Each scene shows the same named points in several views. A view is turned or mirrored, shifted and resized as a whole, has a little noise and may leave points out.
In the rows, zero is written as 128.

Scene 1
View 1
(68): [ 93  63  91 152 153 120 143 115]
(259): [ 98  88 139 148 133 137 119  88]
(208): [144 132 167 153 138 158 116  78]
(151): [ 70 105 111 104 128 120 158 105]
(126): [ 90 114 121 115 132 133 152 101]
(117): [114  88 133 161 143 142 122  94]
(149): [ 83 162 169  77 105 150 142  71]
(101): [139 121 146 157 146 150 124  84]
(105): [ 63 152 143  64 100 133 157  85]
(9): [ 83 116 126 109 125 129 151  93]
(81): [ 87 153 127  75 119 130 174  97]
(20): [ 72 115 142 100 113 133 136  86]
(21): [129 133  85 120 161 128 189 116]
(106): [ 77 143 181  91  97 145 117  62]
(123): [133 102 102 158 162 135 154 112]
(262): [ 95 119 151 124 124 145 126  82]
(32): [153 143  94 132 166 137 188 118]
View 2
(105): [ 87 194 113  61 165 137 159  84]
(32): [181 120 181  71  58 127 173 169]
(68): [110 148 242 181  88 121 158 142]
(123): [143 126 200 151  58 126 164 162]
(101): [117 128 153 162  71 124 160 164]
(117): [104 135 163 188  79 128 154 157]
(259): [ 85 146 153 183  97 130 154 142]
(208): [112 115  80 161  69 137 159 180]
(262): [ 83 153 117 143 111 133 155 135]
(9): [104 165 159 117 121 132 158 120]
(106): [ 56 176  59 125 146 143 149 115]
(20): [ 73 163 140 159 124 133 149 124]
(151): [ 99 176 193 113 128 130 163 107]
(149): [ 84 176  67  76 148 140 156 106]
(21): [173 136 193  70  74 128 169 150]
View 3
(262): [152 131 147 142 122 126 187 146]
(126): [137 121 132 132 113 129 168 124]
(123): [163 112  88  90  88 125 168 126]
(32): [155 137  97  72 106 103 131 105]
(259): [150 109 109 121  96 134 186 136]
(20): [128 126 153 159 127 133 182 133]
(149): [138 159 185 154 150 109 161 133]
(208): [197 150 137 106 116 106 194 163]
(81): [117 142 155 137 137 120 139 105]
(151): [113 109 131 144 112 135 160 110]
(68): [140  85  89 118  77 149 187 127]
(101): [171 121 112 105 100 127 186 144]
(21): [139 130 101  91 105 114 133  99]
(106): [152 151 186 165 144 117 187 156]
(9): [131 120 135 140 117 128 167 124]
(105): [102 135 185 185 147 130 164 122]
(117): [170 111 109 114  95 131 200 152]
View 4
(262): [110 145 126 128 135 143 112 152]
(32): [100 164 117  80 147 204 151 134]
(117): [ 95 161 143 107 175 147 107 148]
(68): [ 82 152 125  94 217 163 123 119]
(9): [110 132 107 125 141 152 125 129]
(20): [115 130 111 140 132 137 112 135]
(106): [124 137 127 148  95 125 102 161]
(126): [107 136 114 119 147 157 125 130]
(105): [127 116  93 146  96 149 128 131]
(151): [111 127  98 128 152 156 129 118]
(259): [ 99 152 134 122 164 136 106 146]
(81): [120 127  95 125 108 170 141 130]
(101): [ 98 162 138 101 162 153 117 151]
(149): [122 142 116 126  98 161 125 150]
View 5
(81): [100 138 104 149 156 138 143 194]
(105): [ 75 139  83 164 148 145 155 170]
(208): [ 74 114 175  82  72 114 144 151]
(20): [ 98 134 118 147 123 152 163 138]
(126): [122 129 137 124 130 146 145 155]
(9): [119 131 130 132 133 144 150 157]
(123): [163 123 182  80 117 134 128 159]
(117): [129 120 180  93  90 143 149 126]
(259): [121 120 161 111  95 150 158 120]
(68): [179 126 177 101 125 166 147 123]
(149): [ 45 133  95 149 121 127 157 174]
(21): [152 129 154  94 155 128 118 203]
(106): [ 42 126 105 147  96 139 165 139]
(101): [123 119 178  92  98 132 142 150]
(151): [116 135 111 141 143 146 147 168]
View 6
(123): [129  96 142 168 130  62  47 113]
(32): [ 70  86 134 158 103 110  35 145]
(20): [147 147 153  99 136 108 129 118]
(68): [162 101 140 173 140  47  69  94]
(151): [142 141 158 112 145  78  83 127]
(259): [157 107 132 152 126  91 123  85]
(126): [130 128 144 126 129  94  96 120]
(9): [132 135 147 117 134 100 100 124]
(262): [134 127 137 124 123 120 133 101]
(149): [112 156 142  71 121 156 149 140]
(21): [ 89 101 146 141 117  95  31 145]
(208): [109  88 111 165  86 146 142  90]
(106): [135 151 139  83 123 151 181 111]
(105): [122 170 166  62 140 128 125 151]
(81): [101 152 158  85 129 123  89 158]
(101): [127  89 123 170 108 103 104  94]
(117): [148  90 122 174 112  93 115  78]

In a view up to two points have been moved. Name them for each view, in the order of its rows, or write -.
view 1 | (101)
view 2 | (20)
view 3 | (259), (105)
view 4 | (68), (149)
view 5 | (151)
view 6 | (123)
